Points, in no order, along strands that fork and pass close to each other.
In the rows, zero is written as 128.
Two points are linked if the straight distance between their rows is under 138. Some points are linked to none.
j_592: [151 117 126 145 163 129 138  66 160  84  88 123 155  76  94 131 104 102
  80 154 118  87 172 113 112  88 101 112]
j_253: [153 111 164 126 162 127  90  60 128 110 105 139 141 115 103 129 110 120
  96 146 102 102 136 121  72 129 127  97]
j_408: [130 124 163 118 141 147 159 198  80 162 140 159 126  76 150  72 116 115
 123 103 122 152 145 144 138 165 136 152]
j_540: [ 87 117 123 168  80 108 117 109  91  93 103 153  78 124 104 150 146 174
 122 160 118 134 147 126 138 131 141 150]
j_634: [192 160 102 184 159  91 119 145 175 120 140 115 154 132  98 135 119 115
 117 163  61 116 110  55 123  86 137 109]
j_741: [ 63 154 128  85 119 142 172 144 122 116 165 126 145 114 141  98  98 183
 186  98 135 105 123 117 134 146 127 133]
j_757: [182 157  99 152 155 124 128 107 172 107  87  98 154  78 117 134 147  87
  93 163 140  79 169  91 146  57  82 126]
j_171: [124 171 127 110  82 105 111 128  92 156 107 140  99 134  95 104 177 141
 130 128 129  85 184 175  67 150  70 101]
j_929: [122 114 193 112 158 151 144 119  69 135 125 125 124  72 176 105 185 117
 116 105 170 110 112 123 192 174 128 142]
j_295: [ 78 133 197 123 152 156 123 133  92 126 123 131 130  99 145 113 162  87
 175 104 149 110 108 160 178 196 107 113]
j_788: [ 74 118 154  89 138 133 136 118 103 111 167 161 134 159 157  88  91 148
 143  96 127 113 109  97 119 109 144 163]
j_105: [123 133 133  99 132 141  98 131 139 127 212 132 119 123 123 129  95  94
 146  85 115 137 105 159  81 129 146  73]
j_733: [201 110 139 109 187 130 138 158 148 133 126  72 191 181 124 143 135 138
 121 152  99 161 114 144 133  69 150 178]
j_968: [162 114  98 164 134 115 121 107 130 106 140 137  90 100 130 111 150 101
  67 146 129 152  96 105 164 109 133 118]
j_74: [201 112 193 141 109 111 143 142  84  87 190 132 112 144 122 163 155 134
  89 167 150 139 136 176  93 103  92 145]
j_900: [ 97 150 151  98 137 133 119  86 147 110 106 113 193 171  99 149  65 161
 149 124  89 110 153 133 101 156 151 106]
j_387: [176 128 217 112 176 157 109 151  81 150 156 128 139 133 134 144 133 155
 126 123 112 130  80 104  80 138 160 113]
j_419: [130 110 163 139  88 162  92 102 105 105 115 127 111  84 129 126 147 159
 189 131 135 161  84 126 145 186 116  81]
j_620: [116 102 121 118 167 124 196 158 130 150 135 144  97 100 114  80  95  93
  60 129 116 107 126 120 118 135 146 162]
j_732: [138 150  95 131 160 126 126 173 110 164 127 135 129 126 137 102 104 113
  91 137 106 164 146 117 177 116 173 139]
j_64: [165 105 159 170  73 102 116 144 121  95 162 115 110 158 124 174 172 126
 125 131 165 114 149 199  83  99  95 145]
j_434: [138  82  73 137  78 131 107 150 200 112  89  86 148 132 103 119  98 116
 115 116 103 126 141  94 118 117 132 106]
j_402: [146 142 118 141 102 104 116 159 113 131 110 121 150 138 109 178 126 168
  78 136  86 123 155  92 138 165 162 121]
j_826: [158 118 132 162 110 110  79 136 145 112 101 103 146 162 123 158 161 123
 116 128 138  92 164 141  95  84 105 146]
j_882: [ 89 127 120 156 102 132 138 138 131 125  93 140 105 121 111 137 127  87
 152 143 129 167 140 188 205 189 121 124]
j_207: [102 117 115 125 180 158 164  99 167 119 123 121 135  41 128 140  87 125
 133 107 165 111 169 152 125 141 159 132]
j_441: [ 97 107 108 183 133 115 158 182 140 150 159 111  77 105 155 159 175  84
 128  95 192  68 112 145 178 132 126 136]
j_718: [127 152 144  98 144 140 124  75 138 142  69 124 180 145 120 135 116 173
 169 155 110 149 116 115  91 184 141 115]
j_226: [ 89  87 167 139 106 147  52  99 100 113  71 143 115 141 119 111 125  85
 126 144 106 153 122 124 140 163 119 108]
j_758: [ 85 157  94  99  74 149 124 100 102 126 128 147 122  78 184 173 147 140
 146  97 212 108 148 104 173 137 103 124]
j_169: [121 167 131 143  95  91 153 165 132 151 115 161 119 163 116 118 167 119
 160 112 161  90 167 173  44 148  61 146]
j_456: [ 82 140 176 108 105 109 107  82  66 139  99 153  95 121 107 125 166 148
 127 126 121  91 146 151  91 176 111 115]
j_532: [116 149 131 166 111 114 146 118 125 127 167 174  96  93 122 152 113  75
 135 122 141 163 153 202 154 191 110 106]
j_84: [112 138 102 112  82 149 141 116 153 119 143  92  93 112 107 202 146 158
 176 145 155 128  93 129 130 162 121  95]
j_525: [ 85 143 131  79 148 122 163  54 138  85 171 168 161 171 154 128  83 138
 120 104 142  92  84  58 106  85 138 160]
j_690: [ 95 122 123 162 139 140  77  81 143 101  90 126 129 126 140 119 139  75
 130 138 131 145 130 160 196 150 102 107]
j_897: [114 124 110 110 162 131 170 123 152 165  89 132 137  86 122 110  90 111
  75 110 141 104 181 126 118 145 163 162]
j_366: [ 69 171 141  70  86 153 150 185 105 129 175 106 135 106 139 140 124 137
 199  92 150  83 137 146 151 140  91  98]
j_109: [ 85 128 134 142  56 135  84 135  94 127 108 188 101 122 164 139 142  96
 179 120 175 154 158 152 126 139  94 155]
j_411: [ 54 110 134 130  78 119 123 136 103 124 118 132  81 174 113 159 170 139
 150 128 127 124  88 142 146 160 134 137]
j_775: [182 145 110 176 136 117  72 169 135 137 136 132 111 149 108 115 120 126
 124 180  54 156 101  90 132  92 145  99]
j_16: [133  95 155 137  71 155  80 132  92 125 138 146  86  99 161 124 162 164
 176 129 154 165  95 107  90 127 111 120]
j_536: [117 166  99 183 114  89 111 163 145 141  95 122 136 165 107 167 152 166
 150 164 100 119 136  98 132 156 150 130]
j_132: [142 102 155  71 174 109 147  57 118 135 165 132 151 194 104  94  66 143
  87 109  81 137 120 172  90 121 150 116]
j_26: [143 134 117 128  99 106 136 171 143 157 136 108 104 132 109 165 164 134
 117 121 142  77 107  75  63 141 128 107]
j_800: [146 147 104 136 139 142 121 141 163 122 158 101 125 167 125 181 153 114
 159 132 143 196  81 163 188 140 142 115]
j_397: [100 186  88 111 164 104 212  86 185 137 118 187 130 160 102 117 119 118
 143 127 153 105 143 133  64 117  86 127]
j_574: [142  70 152 162 109 123 118 128  89 116 147 151  78 138 140 126 175 102
  66 117 128 174  68 109 183 144 137 131]
j_548: [140 105 116 187 117 129 133 152 126 138 114  61  90  75 135 123 167 123
 146 136 161  91 139 191 198 163 106  97]
j_259: [133 114 103 161 170 129 101  56 140 123 106 122 127  78 134  82 141 165
 144 148 126 112 111 112 107  76 141 142]
j_462: [137 129 132  70  96 123 107  93 124 138 129 129 203 215 162  85  72 180
 143  92  99 144 132 100 101 127 155 129]
j_426: [162  82 144 115 132 112 160 171 123 161 115 145 124 128 133  84 122 113
  67 122  96 142  89  76  96 154 134 149]
j_499: [ 65 163  87 109 139 145 144  99 154 114 134 136 155  86 177 157 116 130
 177  89 198  86 139  99 173 126 111 108]
j_245: [135 155 145 143  87 157  86 135  91 122 129 171  87 108 163 150 145 126
 181 179 188 154 129 119 108 107  89 141]
j_95: [166 133 154 104 161 112 110  81 104 136 168 153 150 162 128 127 110 151
 126 118  94 188 112 170  83 160 149 112]
j_117: [103 145 189 121 152 177 104 140  91 123 110 111 111 129 128 118 157 139
 176 151 125 142  86 123 175 162 113  97]
j_913: [146 124 113 128 167 156  94  95 138 122  76  95 137 113 112 120 125 147
 141 198 107 161 131 121 137  70 132 156]
j_175: [168 154 189 124 150 119 124 142  76 130 182 127 123 123 124 140 157 155
 106 132 122 110 133 148  98 133 130 114]
j_799: [164 138  70 165 123 113 165 148 153 116 143  99  96  88 121 127 152 134
 100 160 143 125 115 105 187 123 114  98]
j_509: [178 153 112 161 200 118 110 116 184 146  99  92 165  97 116 135 134  82
 115 158 105 103 122  92 130  74 142 134]
j_535: [160 140 119 115 111  83 159 126 134 131 104 138 189 172 104 160  91 149
  57 116  87 104 173  77  88 148 145 132]
j_594: [123 178 118 154 150 118 111 119 142 145  54 117 152 155 130 128 167 163
 188 171 128 129 113 106 116 172 112 132]
j_38: [ 74 144 104  94  75 140 103 113 125 124 103 179 127 124 182 158 124  95
 147 112 190 148 141  80 132 121 104 139]
j_918: [167 120 160 127 151 167 126 123  94 131 113  86 156  47 171 133 163 163
 113 109 168 114 117  84 167 146 149 129]
j_649: [121 104 147 133 153 136 128 170  81 151 104 156 127 133 155  80 133 101
  95 119 115 177 149 137 185 164 151 166]
j_354: [187 117 132 131 139 155 134 173 111 160 144  58 110  80 148 147 186 168
 117 111 157 124 102 130 179 131 154 117]
j_513: [100 154  69 125  66 137 135 170 135 131 133 109 111 112 143 107 147 108
 165 100 137 129 134 138 197 146  75  70]
j_52: [116  95  70 161 123 137 153 155 193 116  94  86 100  85  98 118 112 132
 110 143 120  99 130 108 143 121 125 115]
j_195: [ 97 103 125 145 180 118 116  74 139 115 128 137  87 120 117 110 141 114
  92 128 136  85 100 124 105  74 155 158]
j_581: [ 76 156 107 130 170 116 165  72 178  97 130 148 166 125 153 138 104 128
 160 103 171  81 116  68 126  95 140 154]
j_237: [113  94 173  56 190 122 121  61  75 136 119 121 135 215 100 102 103 155
  72 151  82 111 118 162 127  82 143 140]
j_275: [192 125 139 147 153 133 129 172 119  97 159 120 142 156 138 136 135 132
 111 170 115 183 133 142 174  52 128 167]
j_552: [159  79 125 109 119 146 173 182 128 124 179  90 102 121 112 122 137 180
  99 116 112 157  99 136 127  90 160 147]
j_709: [106 143 122 127 118 155 160 143 149 113 162 118 134 125 139 194 122 148
 209 121 158 167 109 154 165 163 137 126]
j_99: [170  50 156 120 112 150 152 163 121 151 145 106 102 118 137  99 149 156
  91  87 105 179  62 115 109 137 168 147]
j_904: [129 142  88 122 157 131 146 111 181  97 160  86 153 124 118  99 107 146
 161 123 118 139 124 166 152  95 109 105]
j_787: [132 115 112 145 157 117  96  57 133 119 136 106 172 128 175 161 156 135
 121  83 164 146 138 146 180 115 178 164]
j_632: [150  87 138 112 161 109 173 134 163  90 149  80 176 198 114 140 122 142
 106 122 101 122 117 156 119  94 123 163]
j_811: [140 102  79 125 145 107 141  99 180  85 179  85 149 154 109 150 119 149
  99 104 116 141 133 164 147  76 155 140]
j_856: [131 116 127 135 118 130 169 208 130 160 143 146 104  64 118  93  86  99
 105 116 114 117 169 118  93 170 130 123]
j_152: [125 148  66 120 111  99 184 121 190 141 122 184 110 141  96 124  86 103
 113 131 112 149 133 111  59 139 107 108]
j_319: [176 108 199  92 160 149 111  78  86 142 144 121 144 157 125 146 147 197
 140 119 103 180  70 151  83 132 172 126]
j_119: [ 78 121 117 176  92 118 157 182 122 161 141 118  64 134 123 165 176 117
 180 113 148  97  81 155 165 186 136 138]
j_235: [192 164 125 125 146 158  70 136 124 130  85  98 179 121 128 161 110 126
 134 197 101 147 152  80 135  50 136 144]
j_905: [ 99 115 140 140 132 118 175 168 128 135 179 147  89  99 142 133 131  57
 109  89 176 105 151 174 133 130 122 155]
j_111: [124 112  55 123  82 105 115 131 181 149  86 142 125 149 102  72  86 108
 105 110  88 138 136 103  78 136 125  92]
j_863: [169 150  98 110 152  79 146  88 156 129 115 131 221 200 131 125  96 148
  87 121  87 123 153  77 116  95 137 151]
j_137: [116 104 176 135 122 129  95 111  87 124 121 166  88 122  93 117 116 123
 113 150  90 128 127 127  78 164 129 100]
j_816: [121 147 126  66  99 119 142 141 137 160 147 159 182 194 155  75  59 136
 146  85 120 130 160 117  56 114 128 140]
j_133: [100 167 109 106 139 118 109 126 149 148 108 165 163 172 132  93  83 105
 158 125 124 122 164 136  80 111 107 126]
j_294: [ 70  89 146 123  88 129 127 101  81  92  61 129 126 127 136 121 154 168
 122 133 139 114 169 140 145 141 115 193]
j_544: [100 162 141 133  86 122 179 177 104 158 186 162  88 100 124 156 134  49
 162 102 167 120 139 202 153 180  99 125]
j_283: [ 92 149 101 104  76 155 139 157 136 140 169 114  76  99 123 176 139 126
 192 119 172  89 124 165 123 127 100  95]
j_493: [107 113 135 138 107 130  51 141 135 130  80 139 159 167 137 131 105 111
 152 112 124 120 172 140  91 109 128 147]
j_44: [ 73 189 123 117 126 102 186 109 130 144 105 193  97 146 114 119 167 117
 161 142 167  97 132 145  89 158  73 132]
j_948: [170 142 146 106 168 141  97 117 135 112 126 132 169 148 137  72 109 102
 124 155  89 144  96  74 124  96  92  93]
j_846: [164 123 116  87 109 119  86  80 132 140  78 115 208 178 130  79  72 153
  90 124  78 146 150  81 123 105 152 118]
j_924: [106  92 120 110 180 105 105  53 107 121 106 136 103 174 110  81 126 127
  70 156 105 108 124 145 116  68 135 151]
j_340: [112 123  87 118 161 156 141 123 169 142 133 106 125  59 136  77  90 127
 166 122 143 145 135 163 155 139 134 114]
j_601: [177 156 112 122 165 150 126 164 142 102 151 124 161 133 119 150  68 119
 122 180  82 160 153  95 154  30 144 157]
j_941: [156 106 115 138  86 131 134 202 113 140 176  75  72 117 125 148 168 149
 102 111 150 121 113 136 151  93 146 120]
j_864: [157 143 110 150 106 133  82 190 116 166 142 151 106 133 129 115 117 100
 125 134 100 174 141 130 124 129 154 108]
j_943: [123  82 143 187  80 115 128 175 109 119 146 159  87 113 136 153 124  79
  99 121 135 150 131 125 171 168 149 139]

Follow the links from the first point to the second, and from the first to the third. Name the last point that the two ways share.
j_111, j_426, j_690 | j_137
j_826, j_552, j_732 | j_620
j_690, j_52, j_340 | j_137
j_499, j_904, j_732 | j_620

A fork is a point with three links. Follow the links from the first point to the second and name the forks in between, in order.
j_456, j_408 | j_137
j_117, j_913 | j_620
j_16, j_171 | j_620 > j_137
j_411, j_941 | j_137 > j_620

A fork is a point with three links, a tip a point with one. Leave the first point through the second and follow the links. Name the first fork or tip that comes.
j_235, j_913 | j_900
j_74, j_175 | j_620
j_295, j_117 | j_800
j_411, j_119 | j_137
j_137, j_226 | j_294
j_456, j_171 | j_943
